Points, in no order, along strands that fork and pass close to each other.
(in the rows, 128 means zero)
Two points are linked if the straight distance between their rows is under 74.3. Some points are linked to none.
limu: [151 144 167 121 124 127 131 157 103 133 138 105 105 136 154 101  99  73
 126 110 118  98 122 184 136 150 150 134  72 119 109 166 139 135 154 144
 175]
darol: [ 54 138 133 155  76 128 147  91 143 115 139 133 163 149 113 226 113 195
 141  85 152 173 147 124 120  80 142 107 139 157 132 110 155 160 119  85
  67]
fuli: [168 181 153 160 139  84 123 123 133  70 158  58 132  86 165 166  99 108
 105  91 104 156 169 119 119 113 184 129  89 139 144 171  91 106  71 127
 156]
pora: [154 108  94 132 168 105 123 116 152 110 119 131 166  91 124 131 156 175
 104 156 122 140 122  70 132 143 104 134 176 134 160  95 102  94  79 134
 126]
siti: [136  93  87 101 106 180 161 115 146 186 149 198 110 128 123 122 119 130
  92 161 118 121 106 146 174 168 138 157 145 102 130 116 155 167 157 151
  77]
noruz: [108 100 108 112  94 163 156 111 150 171 150 188 114 138 123 143 125 138
 106 146 131 125 109 149 156 154 133 149 141 112 124 119 156 166 151 136
  78]
Pivav: [172 109 117 111 180 126 100 142 121 123 112 130 138 113 119  59 164 113
 138 174 123 105 108  97 120 155  88 124 148 120 129 114 102  76 120 150
 183]
pasub: [185 151 167 114 159 119 105 161 108 121 129  90 109 122 159  80 103  65
 123 120 111 100 113 157 124 154 146 124  74 125 116 171 119  99 141 155
 193]
rofam: [168 129 156 102 116 149 140 155 114 163 150 135  99 120 173  91  86  71
  97 135 107  84 105 196 182 191 161 157  75  98 114 163 155 140 174 164
 161]
fid: [ 89  84  86 107 125 180 126 121 157 181 109 206 124 143  86 105 165 158
 140 177 140 132 102 113 126 116  73 128 181 109 134  78 162 145 172 129
  78]
vamo: [ 66 153 139 163 107  94 129 111 108 101  99  74 137 166 110 189 125 173
 180  77 148 166 164 103  88  46 122  99 129 166 123 113 121 139 126  68
 105]
verug: [ 77 134 140 149  90 113 145 109 134 121 139 124 139 145 122 185 118 157
 136  93 142 146 142 136 119 100 136 122 123 144 122 130 140 154 115  98
  98]
Remav: [107 101  96 131 137 119 128  98 158 125 120 155 167 110 109 165 152 203
 111 136 139 159 117  81 129 121 105 121 179 140 160  78 130 124 109 114
  85]
Daba: [105  80  77 110 132 178 130 112 161 182 107 215 131 131  88 116 162 175
 121 178 137 138 102 108 136 122  79 128 191 107 147  72 159 145 159 135
  65]
Bafo: [182 146 173 100 164 132  93 171  98 131 121 102 101 130 157  62 104  55
 134 129 108  85  98 165 127 163 138 119  65 120 109 168 131  95 166 155
 205]
pirem: [158 137 133 135 134  98 134 125 142 101 145 111 144  92 150 144 115 127
  95 119 114 133 139 121 137 146 149 140 127 127 148 140 103 113  83 141
 147]
boz: [134 134 102 153 174  91  98 134 112  90  88  68 164 131 114 120 175 161
 178 138 133 140 141  61  91  88  96 104 160 150 128 107  91  80 101  96
 146]
gaz: [141 161 165 144 116 103 133 136 114 103 146  88 116 119 156 144  93  90
 114  85 118 131 147 160 124 126 165 131  81 131 120 167 118 134 111 129
 152]
mis: [ 83 145 143 154  82 114 144 100 134 111 152 125 140 131 136 199 107 156
 122  86 131 152 149 139 129 107 157 127 117 147 132 140 135 160 102 103
  91]
pev: [185 129 131 112 134 115 135 136 134 128 153 132 128  86 161 121 102 105
  73 133 112 117 124 147 165 186 159 156 115 114 149 145 115 117 101 162
 149]
sof: [ 56 107 128 120 133 144 106 147 101 133  83 143 112 184  72  82 173 131
 211 140 159 110 121 115  79  68  58 107 146 134 106 107 147 123 182  96
 135]
refi: [117 136 121 145 118  93 141  96 150  94 149 122 162  92 139 196 109 176
  99 107 125 158 143 100 135 124 153 128 143 147 160 123 114 127  72 113
  96]
peguv: [ 79 104 114 134 123 127 122 113 138 129 110 144 145 147  98 144 155 175
 157 133 151 140 120 102 108  92  84 114 158 139 131  89 142 131 136 100
 101]
lam: [114  98 118 103 143 150 114 144 118 149 104 160 115 147 101  57 162 107
 156 162 137  98 107 127 121 138  75 131 143 116 122 109 136 121 163 137
 154]
Vite: [ 73 167 145 168 104  85 129 112 109  91 107  66 131 159 120 201 112 163
 166  67 139 170 171 109  90  49 141 103 118 166 119 128 115 144 116  73
 109]
sapa: [136 144 131 154 143  86 131 118 133  86 129  77 153 104 135 163 126 153
 126 111 125 153 153  97 112 106 141 124 135 146 141 137  99 107  77 112
 135]
nive: [157  93  92 107 158 132 124 124 139 150 117 175 133 101 117  90 152 141
 102 171 121 115 107 105 147 166  93 144 164 118 149  96 117 114 113 152
 127]
Rano: [ 65 137 129 155  90 114 141  89 142 103 132 125 172 137 116 222 114 208
 137  79 145 181 150 106 119  75 141 102 141 161 145 103 144 147 105  81
  68]
Pomif: [140 121  99 149 185  97  99 137 126  96  92  88 171 119 112 109 183 163
 167 154 128 136 130  60  97 100  85 106 169 143 133 106  90  73  99 107
 151]
dezi: [ 89 121 117 144 105 119 141  90 154 114 136 143 169 120 118 203 125 199
 113 104 140 166 137 106 132 106 136 119 158 148 152 102 137 141  99 103
  75]
fena: [152  98 101 108 161 133 116 132 136 139 115 161 133 107 114  84 160 133
 121 168 127 110 109 104 137 158  86 141 162 121 137 101 113 106 122 148
 148]
nunel: [170 139 138 116 101 131 157 130 132 136 169 141 121  92 177 149  78  93
  64 115 101 115 133 175 190 196 192 158  93 107 137 162 130 144 118 160
 129]
lub: [136 125 126 126 121 110 142 115 142 119 145 135 137 103 137 150 118 136
  98 120 121 130 135 132 141 149 143 141 134 129 143 132 117 133  97 137
 121]
megib: [110 118 102 119  69 186 181  92 154 179 178 203 121 146 133 191 102 147
  84 137 130 144 113 151 173 161 181 145 137 110 119 125 171 184 140 143
  37]
tum: [ 82 145 124 157 103  98 138  88 142  91 135 107 176 116 127 224 116 200
 122  83 138 187 155  88 119  82 146 111 143 164 155 106 124 133  90  86
  81]
Navo: [101 100 119 104 149 150 107 150 107 141  95 160 116 153  90  47 171 109
 182 170 142  98 110 118 107 115  63 122 151 119 113 104 137 113 167 128
 157]
bab: [148 104  86 128 172 108 116 118 148 119 107 138 169  93 117 117 172 180
 119 168 126 136 111  60 131 140  83 129 185 134 151  83 107  87  91 128
 125]
butun: [183 161 166 130 150 106 110 153 116 109 136  73 113 116 158 107 103  72
 119 104 107 117 126 150 118 142 154 125  77 130 120 173 110 100 123 149
 188]
Fira: [160  87  90  98 167 159 114 137 127 166 104 191 120 111 107  51 158 113
 120 196 122  99  96 112 147 169  73 145 168 103 139  91 121 112 143 159
 148]
Menov: [116 111  94 108  76 191 174 100 152 187 169 206 114 143 129 169 109 139
  86 151 124 138 108 152 175 162 165 147 138 104 123 118 171 184 153 143
  49]
sinab: [117 131 134 134 115 109 144 123 135 118 140 122 132 121 134 154 117 134
 118 109 129 131 136 139 128 131 139 137 126 136 132 135 123 138 105 123
 123]
nunul: [142 147 136 154 162  94 110 138 117  92 107  66 139 129 126 125 145 134
 154 117 128 136 146  99  95  94 125 112 132 144 125 134  94  95 102 115
 159]
sulo: [144 130 122 129 179 116  90 152 105 105  91  97 130 146 108  67 166 113
 182 152 133 112 117  99  93 108  90 109 136 130 109 123 100  81 130 124
 184]
gatok: [183 104 119  91 162 148 119 145 123 159 120 160 118 110 139  53 131  91
 105 173 115  89 105 141 159 191 110 147 129 104 133 122 120 104 150 170
 172]
tusi: [155 158 142 150 163  97 101 148 115  89 109  50 132 130 133 115 140 115
 160 114 127 131 141 106  86  94 127 107 117 142 116 143  93  94 108 118
 171]
pusat: [ 41 128 143 144  71 148 146 112 130 140 129 143 127 190  97 185 127 158
 175 104 161 149 139 148 104  75 120 110 127 143  99 121 176 178 161  85
  71]
kuga: [110 180 166 164  78 101 155 111 113  98 168 103 121 116 160 200  79 101
 100  64 120 143 166 163 138 123 192 129  81 144 124 174 125 156  90 117
 117]
gat: [152 111  95 141 188 108  99 133 127 104  97 110 167 112 111  94 182 156
 159 169 127 126 120  62 108 119  79 115 172 139 131 100  98  74  99 120
 158]
kilu: [184  95  82 113 160 125 136 110 157 138 130 168 143  74 132 121 132 161
  65 170 112 127 115  95 164 181 123 150 171 114 169  96 103 113  84 159
 114]
Vun: [ 49 114 142 124  92 156 130 148 105 148 103 134  97 198  88 100 146 113
 201 123 163 109 131 156  92  74  87 117 119 127  92 130 172 163 190  95
 112]
lagi: [ 97 119 108 132  80 160 158  84 162 141 161 186 147 128 129 207 108 183
  87 123 135 155 125 133 162 142 169 128 152 125 146 110 154 169 111 128
  42]
fazep: [185 107  95 124 162 108 129 117 155 116 133 142 156  72 136 125 135 160
  72 162 110 131 121  87 154 178 131 147 168 120 169 108  97 102  73 156
 129]
gezem: [155 166 158 147 134  96 124 143 117  90 140  66 116 118 149 143 107  99
 120  92 117 136 150 139 111 112 157 124  91 136 125 164 102 119 104 127
 159]
ripef: [111 183 165 171 112  85 128 123 107  84 127  54 113 143 142 180 105 119
 145  66 124 153 178 131  98  70 165 111  94 153 115 154 104 138 107  95
 142]
gipe: [143 159 172 136 102 114 144 140 111 117 151 100 109 123 167 147  85  78
 108  82 113 121 142 185 144 147 181 138  68 124 113 177 134 147 124 138
 153]
mito: [ 99 145 120 159 121  87 139  91 144  81 134 100 180 104 135 210 121 199
 114  93 130 180 159  76 121  91 146 115 150 165 159 111 113 121  73  90
  93]
mipep: [195 174 167 142 163  98  98 154 117  95 135  51 111 110 162 111 106  72
 123 107 106 127 135 133 101 135 165 113  73 136 120 182  99  90 111 148
 186]
sukip: [174  87  76 110 145 142 145 107 159 154 133 193 136  80 128 124 125 165
  62 166 113 129 109 105 169 184 130 154 170 110 166  98 114 130  95 159
  93]
nom: [180 178 152 158 162  86 102 140 124  76 137  33 128 101 158 137 118 104
 130 102 110 148 158 111  97 102 170 109  96 142 133 170  82  88  85 132
 167]
pil: [ 98  96  88 130 135 128 127  94 166 131 112 167 175 119 106 167 155 220
 114 138 146 168 112  78 131 109  99 110 189 139 164  63 142 126 120 113
  70]
res: [133 180 163 158 136  93 108 142 102  90 112  44 103 149 135 138 119  98
 161  84 126 139 160 132  83  82 152 104  95 146 104 158 102 118 116 113
 166]
kipi: [167 147 175 115 129 130 125 162 105 141 140 108 100 124 171  96  89  59
 110 113 106  93 113 189 148 171 161 140  59 113 113 175 144 125 158 156
 178]
noge: [177 139 161 103 127 135 132 157 115 147 146 120 102 114 176  95  85  66
  93 129 102  89 109 195 169 193 164 151  69 104 117 169 146 126 164 166
 176]
buza: [153 170 154 149 156  98 101 151 103  91 110  51 113 144 134 113 129  97
 161 101 124 126 145 119  82  92 136 101 102 141 110 154  95 105 121 121
 171]
nezu: [186 101  98 105 141 140 145 123 145 153 141 170 127  89 141 109 118 123
  65 157 106 112 116 133 172 196 137 161 142 107 155 118 115 128 109 168
 128]
dok: [121 101 123 101 130 150 126 142 122 158 118 161 114 141 114  72 147 105
 141 154 137  96 111 145 133 147  93 140 137 114 121 115 139 133 162 143
 142]
Meza: [197 137 139 119 189 120  85 158 111 108 113  90 134 117 136  60 146  87
 149 150 116 104 106 112 102 148 117 107 109 130 116 152  96  67 119 151
 202]
Savar: [110  84  76 100 113 197 151 113 158 200 133 218 117 137 101 116 143 151
 106 180 132 133 102 129 153 138 105 141 173 100 132  92 169 162 173 149
  56]
Dolu: [154 161 127 167 155  77 119 120 138  70 133  50 159  92 148 168 128 156
 125 109 115 163 169  80 108  90 152 118 135 151 153 143  87  97  66 107
 140]
rovi: [149 103  91 126 184 112 110 128 137 118 101 135 162 102 110  90 181 161
 137 176 127 125 108  64 121 141  78 126 180 132 145  89 103  81 101 133
 146]
fime: [168  88  88 100 155 151 133 124 141 167 124 191 123 101 121  81 138 131
  90 176 118 107 104 118 162 177 102 152 163 104 149  98 122 126 129 160
 125]
vagap: [134 141 117 152 165  88 107 135 118  87 101  68 154 128 121 130 159 152
 168 125 132 141 142  76  91  85 110 108 145 152 129 121  92  91  99  97
 148]
Niz: [113 179 172 164  90 100 144 120 108  95 153  83 113 129 152 187  82 100
 123  64 122 147 171 160 123 105 183 128  75 141 113 166 123 151 104 108
 130]
fuman: [188 110 130  89 155 149 115 154 114 162 126 151 109 109 152  53 122  80
 104 161 111  77 100 158 166 195 122 146 109 100 128 135 130 109 164 173
 177]
fopa: [195 152 147 135 170  98 105 146 130  92 139  73 134  93 155 113 121  97
 110 126 110 127 132 119 118 145 150 127 104 129 136 161  92  81  91 149
 179]
Vig: [167  82  73 104 141 166 149 103 159 172 134 209 127  93 120 125 127 168
  67 171 110 133 102 114 172 173 125 152 168 102 163  95 127 144 110 156
  78]
salod: [ 85 108 140 111 105 151 133 147 114 155 115 150 101 166 107  85 147 103
 168 132 147 102 119 159 115 117  98 128 118 122 104 132 159 149 178 118
 128]
tud: [ 56 143 140 158  66 141 150  86 146 118 154 144 159 149 123 232 107 187
 126  88 148 167 147 132 135  97 161 110 135 152 128 119 160 168 112  95
  55]
Foti: [114  93 106 110 113 155 141 117 149 164 135 181 118 128 117 122 135 140
 115 149 131 124 109 137 145 149 114 144 151 113 131 112 147 156 148 139
  97]
pel: [198 103 102 102 180 132 107 139 130 136 115 150 138  93 132  57 151 115
 106 180 115 106 103 104 148 185  98 140 150 112 144 110 102  84 114 168
 176]
Ratol: [134  80  75 103 125 191 145 108 160 193 131 219 119 123 103 118 138 162
  91 178 122 131  99 121 161 151 111 144 176  98 146  87 150 155 146 148
  62]
kes: [100  86  83  93 105 204 150 121 152 205 131 217 107 150  96 101 143 130
 122 181 131 124  98 136 146 131 105 145 166  94 121 102 177 165 195 143
  61]
muvo: [100 129 150 124 106 133 134 144 111 135 128 120 107 161 124 113 126 102
 156 109 140 110 127 165 118 118 123 133 106 127 104 144 141 149 154 118
 140]
Rezo: [ 88 158 150 154  72 113 154 101 126 109 167 123 135 124 149 209  88 137
 110  77 132 147 160 153 142 122 182 130 101 145 128 150 136 164  94 107
  91]
Magit: [153 106 128  93 125 160 138 148 123 173 132 162 101 126 145  68 117  87
 110 159 120  86 105 168 167 181 124 156 115 102 120 132 144 137 176 162
 146]
mabis: [114 193 182 170  92  96 135 125  98  92 144  69  96 141 150 182  82  85
 129  55 122 146 174 165 114  93 185 119  74 142 108 174 119 155 111 108
 137]
nozaz: [115  85  99 107 132 157 131 118 145 171 120 190 123 127 107 105 150 148
 121 167 131 119 111 120 142 142  92 142 167 114 142  97 144 144 146 137
  96]
bafu: [142 140 166 113 130 130 122 160 100 131 123 106 100 152 140  80 114  67
 146 113 129  93 118 176 128 140 133 124  77 121 101 162 139 127 165 134
 177]
nin: [ 71  97  96 101  87 209 147 121 155 202 131 211 107 167  91 113 150 129
 140 176 145 134 104 142 132 114 100 139 165 100 112 103 191 173 207 135
  58]
lim: [162 114 138  95 127 157 137 153 118 170 136 150  98 124 157  74 106  77
 104 149 111  81 103 181 175 191 142 159  94  97 115 146 150 139 179 163
 158]
faz: [192 173 158 146 169  95  89 155 114  89 129  41 122 112 155 113 117  81
 135 105 109 134 142 118  94 114 160 107  87 137 121 170  87  84 103 140
 185]
vuvit: [125 161 147 155  96  99 149 101 134  86 169 116 143  93 158 203  88 133
  81  89 119 151 164 130 144 136 190 136 108 141 150 154 118 141  68 121
 110]
medi: [ 67 117 145 114  98 152 132 153  97 152 110 134  95 190  94  85 145  96
 193 126 155 101 125 162 101  92  96 121 111 122  92 136 165 159 189 106
 128]
sut: [ 93 178 165 162  64 115 161 107 115 104 173 112 124 126 156 211  80 111
 104  62 124 145 167 169 145 122 199 134  81 144 116 174 139 169  97 113
  96]
zifem: [190 121 116 114 147 112 132 131 142 120 144 135 135  79 150 116 115 121
  72 146 112 119 123 124 159 186 144 152 135 117 154 133 104 111  94 166
 151]
molad: [175 120 146  88 153 152 109 167 105 159 122 140 101 125 156  50 118  67
 118 157 112  77  96 170 160 187 124 137  93 102 116 147 140 106 181 165
 192]
Sem: [180 130 142 112 159 117 115 150 121 120 132 108 128 110 145  91 124  93
 116 132 121 105 114 137 130 157 127 134 110 120 128 145 111  99 121 158
 181]
sop: [ 66 139 125 153 121  99 121 111 117 103  92  83 154 166 101 184 141 185
 184  88 155 169 152  89  88  45 103  97 143 165 125  99 126 131 133  69
 100]
Zut: [136 153 162 132  88 124 153 135 116 127 164 121 112 122 167 150  87  80
 100  93 114 113 137 186 162 163 184 147  77 119 114 170 144 153 131 137
 135]
mefo: [155 139 144 128 152 111 116 144 117 108 123  94 121 123 138 104 128 101
 132 123 128 116 127 132 113 132 127 126 112 128 122 145 108 107 119 141
 172]
tudum: [133  96 119  99 130 154 135 140 127 170 127 169 106 134 125  78 135 102
 120 157 129 100 110 152 153 163 112 146 132 107 122 123 145 139 162 149
 134]
Vube: [154 151 153 139 142 101 119 144 116 104 127  79 124 124 141 125 118 100
 132 107 122 127 135 137 108 118 140 121 103 132 121 153 105 113 110 132
 167]
riset: [124 140 116 153 128  85 136  94 149  80 146 104 174  81 143 197 114 187
  97 105 122 168 152  82 131 113 159 130 150 151 164 119 108 113  60 108
 102]
guvi: [122 105  95 132 148 106 125 104 153 118 119 135 167 101 116 149 149 191
 112 144 133 149 118  79 130 129 104 126 175 139 158  90 119 108  92 121
 104]
loda: [144  86  82  99 160 160 115 128 133 173 101 199 127 111 100  58 165 130
 123 194 124 107  99 104 142 158  65 140 177 107 142  80 125 118 148 150
 131]
der: [101 164 142 165 122  83 124 115 114  85 115  60 133 140 128 181 123 150
 156  81 132 162 168 102  91  65 136 114 122 160 124 134 104 127 102  90
 126]
tigam: [107 132 166 114 103 152 138 161  99 155 127 119  91 172 137  88 110  71
 155 114 137  90 119 188 132 137 131 132  79 114  87 161 164 158 190 127
 151]
Zoton: [116  83  92 104 142 162 124 127 139 169 108 194 120 128  97  78 161 138
 128 179 134 108 103 116 137 141  76 137 171 112 138  89 140 133 157 139
 112]
zin: [180 126 121 127 189 115  92 148 121 104 106  98 149 114 122  74 164 116
 151 165 120 111 115  89 106 142  99 114 146 128 126 128  91  71 103 143
 184]
rel: [ 88 139 153 141 118 117 119 141 100 117  99  88 107 179 105 125 138 119
 183  98 148 122 139 134  85  73 107 110 115 144 101 132 124 138 145  96
 143]
gopi: [157  82  68 102 128 187 151 105 159 192 137 220 120 112 114 129 124 163
  79 175 115 135  99 123 171 160 130 151 168  98 150  97 147 158 134 156
  62]
Kabar: [ 78 116 113 144 109 125 137  94 156 115 126 146 171 130 115 201 134 210
 125 109 149 172 131 102 125  94 122 105 167 152 149  88 145 141 118  97
  68]
bupu: [116 174 137 174 126  77 125 115 116  76 124  51 138 124 142 185 118 148
 141  82 126 168 171  99  97  70 154 111 120 161 133 141  92 118  88  95
 130]
gefuv: [163 167 139 162 163  84 107 132 130  72 130  42 144 100 150 146 127 126
 132 107 115 154 162  96 103 100 157 112 118 145 136 153  85  92  78 121
 156]
Mego: [ 78 108 120 105  77 182 158 126 136 187 148 177 103 170 116 123 130 110
 138 148 143 117 112 164 144 132 126 146 126 106  99 131 180 178 192 129
  82]
Pulik: [130 187 154 172 125  82 119 125 115  76 128  41 121 126 145 177 107 125
 143  77 123 161 175 112  98  76 169 114  99 155 124 154  93 123  92 103
 145]
Danil: [182 147 137 136 149  95 124 132 136  91 145  88 143  84 152 131 118 115
  97 124 114 134 142 121 130 144 153 135 119 130 144 150  95  99  79 146
 160]
sunu: [ 84 157 150 146 112 106 122 137  94 109  95  74 103 177 109 143 126 123
 186  83 149 129 153 137  81  58 122 103 107 150 100 138 124 147 145  89
 137]
fusik: [193 125 136 106 186 131  86 159 112 120 113 114 130 121 135  51 150  84
 140 161 118 101 100 117 117 163 105 116 119 119 118 138 108  70 131 156
 203]
mopa: [ 95 133 125 146 101 111 146  90 150 104 149 134 163 109 132 209 109 186
 102 104 133 163 144 108 138 117 154 125 144 147 156 117 128 142  84 108
  82]
Zanaz: [ 26 125 144 138  73 157 138 127 122 146 117 139 117 199  84 160 139 150
 198 113 162 143 135 153  91  59 100 108 123 139  96 123 183 175 186  78
  74]
kos: [167 126 127 124 190 121  80 155 105 106 100  95 136 138 116  54 167 108
 177 164 126 108 111  93  93 126  88 101 130 129 112 130  98  70 126 135
 195]
sivu: [ 50 104 125 120 115 149 112 144 115 142  88 152 118 188  73  96 169 142
 202 142 159 117 122 121  88  72  62 116 149 131 109 103 161 139 182  93
 113]
Zife: [ 78 118 127 122 148 137 103 158  90 122  76 127 110 185  76  63 173 120
 217 145 151 101 122 108  82  75  59 103 138 134 101 108 134 112 171 100
 157]
dorez: [164 139 172 103 148 138 110 170  94 142 124 112  98 142 153  58 107  56
 141 124 118  81 101 177 131 160 131 129  72 112 100 161 143 114 181 149
 194]
Bevi: [147  98 112 104 133 149 140 130 135 162 130 171 118 117 131  94 129 116
 101 151 124 105 108 146 159 172 118 154 134 111 131 119 131 139 143 155
 133]
sasep: [164 106 112 105 131 137 142 130 138 149 139 161 122 103 143 107 118 119
  90 148 120 111 118 141 165 178 133 153 135 111 143 125 121 133 121 157
 130]
Vus: [209 151 145 135 185 100  90 151 126  93 130  66 142  96 153  95 135  96
 126 138 107 123 127 108 106 142 143 112 107 134 131 164  84  66  93 151
 186]
vavi: [110 154 132 149  88 107 152  88 145  97 169 139 152  89 152 218  90 158
  79  93 120 155 156 126 155 140 190 135 128 140 158 137 128 149  66 116
  84]
zavud: [135 155 135 152 127  85 133 113 136  84 145  88 146  98 149 173 114 142
 110 102 118 151 158 109 123 117 154 132 127 143 145 145 102 116  77 117
 135]
bol: [ 58 117 124 138  86 147 143 102 151 138 134 161 147 158 105 189 133 189
 143 113 155 164 129 129 120  92 121 111 153 140 131  99 166 163 144  98
  62]
Dibit: [147 101 107 113 168 132 108 136 122 132 103 149 138 124 109  69 169 125
 141 171 132 107 103 100 123 144  75 129 161 118 130 101 112  96 127 144
 161]
puzu: [183 115 131  95 175 144  95 158 110 136 111 140 122 123 130  32 148  83
 138 169 122  86  95 130 130 172  97 125 119 114 118 129 115  82 155 163
 200]
sal: [101 125 107 128  69 175 172  89 158 155 176 193 137 133 137 207 100 163
  80 125 129 150 124 146 170 157 183 141 140 117 131 122 159 177 121 136
  38]
zom: [100 108 122 115 156 138  98 150 102 126  84 143 120 166  83  54 173 120
 196 158 147  97 115 106  95  97  60 112 142 127 110 103 126 103 156 115
 164]
sugu: [134 196 185 168 113  91 118 138  99  88 132  50  88 139 152 160  92  81
 137  59 115 146 171 154  99  90 180 113  64 145 107 174 110 139 120 114
 156]
mikof: [101 108 135 107 104 156 143 145 121 166 129 152 103 156 123  87 134  95
 146 138 143  96 113 166 136 138 112 142 117 108 106 133 161 158 182 130
 127]
minun: [ 84 120 118 140  83 147 153  86 163 134 155 171 157 132 127 213 112 192
 101 117 139 163 128 126 151 127 159 120 154 133 142 104 154 165 117 114
  51]
Nar: [191  88  92  96 157 149 131 128 135 164 130 183 122  91 134  81 127 122
  74 173 110 100 105 126 177 197 120 157 152 101 152 107 115 123 125 172
 134]
pap: [ 89 104 126  99  87 175 154 136 126 182 140 171  95 164 118 101 131  98
 145 149 139 108 114 169 144 142 115 148 120 106 102 134 178 171 193 133
 103]
bevuv: [ 34 119 142 124  83 158 132 140 113 153 107 141 106 203  81 125 146 127
 204 117 163 123 133 151  91  66  90 115 121 133  95 123 176 170 192  86
  93]
Kan: [143 149 152 129  87 133 159 128 123 132 172 134 115 107 170 161  79  88
  83 100 110 115 140 186 179 178 192 153  83 116 121 171 141 154 122 144
 122]
zubu: [138 167 144 155 113  90 143 112 131  81 162  94 139  90 158 183  95 124
  96  89 115 152 158 131 135 123 179 132 106 144 148 153 105 128  68 124
 129]
misov: [123 136 158 121 121 128 128 152 104 127 121 106 105 154 132  98 123  85
 152 108 136 105 124 166 111 121 124 125  94 129 103 154 133 138 151 127
 163]
mipa: [ 96 126 145 132 100 128 140 131 124 134 135 124 116 149 124 140 119 117
 145 104 138 122 135 158 121 115 130 132 112 133 111 142 141 157 142 114
 124]
Bemed: [183 136 137 112 119 120 149 132 136 129 160 137 125  83 172 135  85  99
  68 123 104 113 126 162 179 197 178 156 100 108 142 160 119 129 108 167
 144]
Rok: [202 153 142 136 190 107  80 154 114  95 115  61 133 113 141  79 149  91
 150 142 105 120 124 103  93 131 132 100 108 135 120 157  83  62 107 144
 199]
fep: [ 97 178 166 171 103  93 125 127 101  98 117  56 100 160 133 178 105 117
 158  66 134 150 169 141  96  70 160 112  94 153 104 152 112 147 119  93
 135]
Dol: [139 189 176 158 132  97 105 148  98  92 117  37  89 148 141 135 108  82
 151  72 121 138 155 144  85  88 162 107  77 143  99 166 104 126 128 116
 167]
sonin: [168  93 102  91 157 158 117 142 125 165 114 180 117 115 124  49 147 103
 116 179 120  91  99 127 157 179  87 147 149 100 134 103 127 116 150 162
 160]
fugu: [ 80  83  94 100 126 180 115 130 143 181  99 204 119 145  79  77 176 141
 151 184 143 116 106 116 119 119  61 128 179 106 127  84 159 137 181 128
  92]
Semef: [ 93 133 145 140  99 117 143 122 125 120 138 121 123 143 126 162 119 137
 137 105 138 133 141 147 124 110 135 128 116 139 117 143 130 155 120 110
 115]
lik: [ 62 139 129 153  66 152 153  83 158 128 153 163 163 145 124 233 112 195
 113  99 148 171 137 134 140 108 165 109 144 142 134 108 165 170 118 103
  44]
Dibi: [ 72 122 119 143 113 111 131 104 142 114 113 124 163 142 106 185 140 200
 152 103 148 164 134 100 107  74 108 106 154 155 144  94 137 135 120  89
  88]
vuzo: [ 83 171 161 157 109  94 119 132  93 103 100  59  97 177 119 161 121 122
 183  70 145 142 163 136  82  53 138 102 103 152 100 142 116 151 138  88
 139]
Nisu: [ 52  95 116 114 119 161 113 141 129 155  97 171 116 177  74  87 173 138
 190 156 155 118 117 122  95  86  60 119 156 122 113  99 164 140 186 106
 107]
latup: [182 116 108 117 155 107 133 123 150 116 140 135 146  74 145 124 124 138
  71 151 114 125 124 105 155 176 139 150 151 118 160 120 101 104  83 157
 141]
boke: [ 67 127 119 149 122 105 126 109 125 108  98 104 162 156  98 180 149 201
 173  95 156 170 142  87  95  53  96 100 153 166 134  92 134 126 128  73
  93]
Vuker: [ 75 100 109  98  79 195 158 128 144 199 139 196 102 171 103 120 140 118
 139 166 138 127 105 152 138 127 113 143 142 101 103 120 189 181 202 132
  65]
vosa: [154 178 157 163 120  84 136 117 125  71 164  72 128  92 166 181  90 108
 102  85 112 155 168 131 125 115 186 132  89 142 146 168 102 119  70 122
 144]
Zamis: [166 114 141  96 160 145 105 159 108 145 115 136 113 133 138  42 136  76
 134 156 122  83 100 150 136 167 105 130 107 109 117 137 133 100 166 155
 188]
fumi: [ 41 120 132 142  70 156 143 104 147 143 139 156 136 181  99 189 135 176
 159 114 159 157 132 144 115  85 119 109 139 139 111 107 177 174 164  93
  60]
libub: [206 112 124 104 180 129 106 149 128 132 124 133 137  95 144  61 138 102
 103 166 115  98 107 119 148 189 111 142 131 111 141 128 102  77 118 175
 187]
tudi: [176 112 121 111 159 123 118 143 135 129 129 130 131 101 137  86 134 110
 105 151 120 108 114 125 143 171 117 142 134 119 139 127 109  97 117 159
 168]
Ket: [ 61  86 100 100 118 181 117 136 134 171  98 193 116 163  75  79 173 133
 174 170 149 113 108 121 107 101  60 124 169 113 117  91 167 139 196 119
  96]
Sute: [131  96  85  99  90 198 173 108 154 199 162 216 108 138 123 140 110 136
  85 166 118 130 103 144 177 166 153 158 145  95 125 115 168 176 163 150
  53]

A fork is a point with three links, a tip a point with one. Leave the first point through the second and follow the links. Name the first fork or tip that comes.
Vus / fopa: Semef
buza / tusi: pil
fid / fugu: tudum
Bemed / nunel: pel
medi / Vun: bol
nom / gefuv: zubu
tudum / Magit: bafu

Follow the links from the first point to the second, and from the first to the third. Name the last point that the two ways share.
lam / mipa / Dibit: tudum
nive / sof / rofam: tudum
Rezo / butun / puzu: Semef
bafu / kuga / fusik: Semef
mipep / Bevi / mis: bafu
sinab / gefuv / rofam: bafu
vavi / pasub / fuli: zubu

A fork is a point with three links. Follow the links from the first point to the second and name the forks in between, in order.
kos / lam: tudum
nom / Magit: bafu
sasep / Bafo: tudum, bafu
limu / Rezo: bafu, Semef
vuvit / pasub: zubu

Name the points in between on the shortest way along the links from the first point to the second, in order.
fugu / Navo: Ket, Nisu, sivu, sof, Zife, zom
sunu / dezi: vuzo, fep, ripef, Pulik, bupu, der, Vite, vamo, sop, boke, Dibi, Kabar
Bafo / lub: dorez, bafu, misov, muvo, mipa, Semef, sinab
zavud / nom: sapa, Dolu, gefuv
lik / mopa: tud, darol, Rano, tum, mito, riset, refi
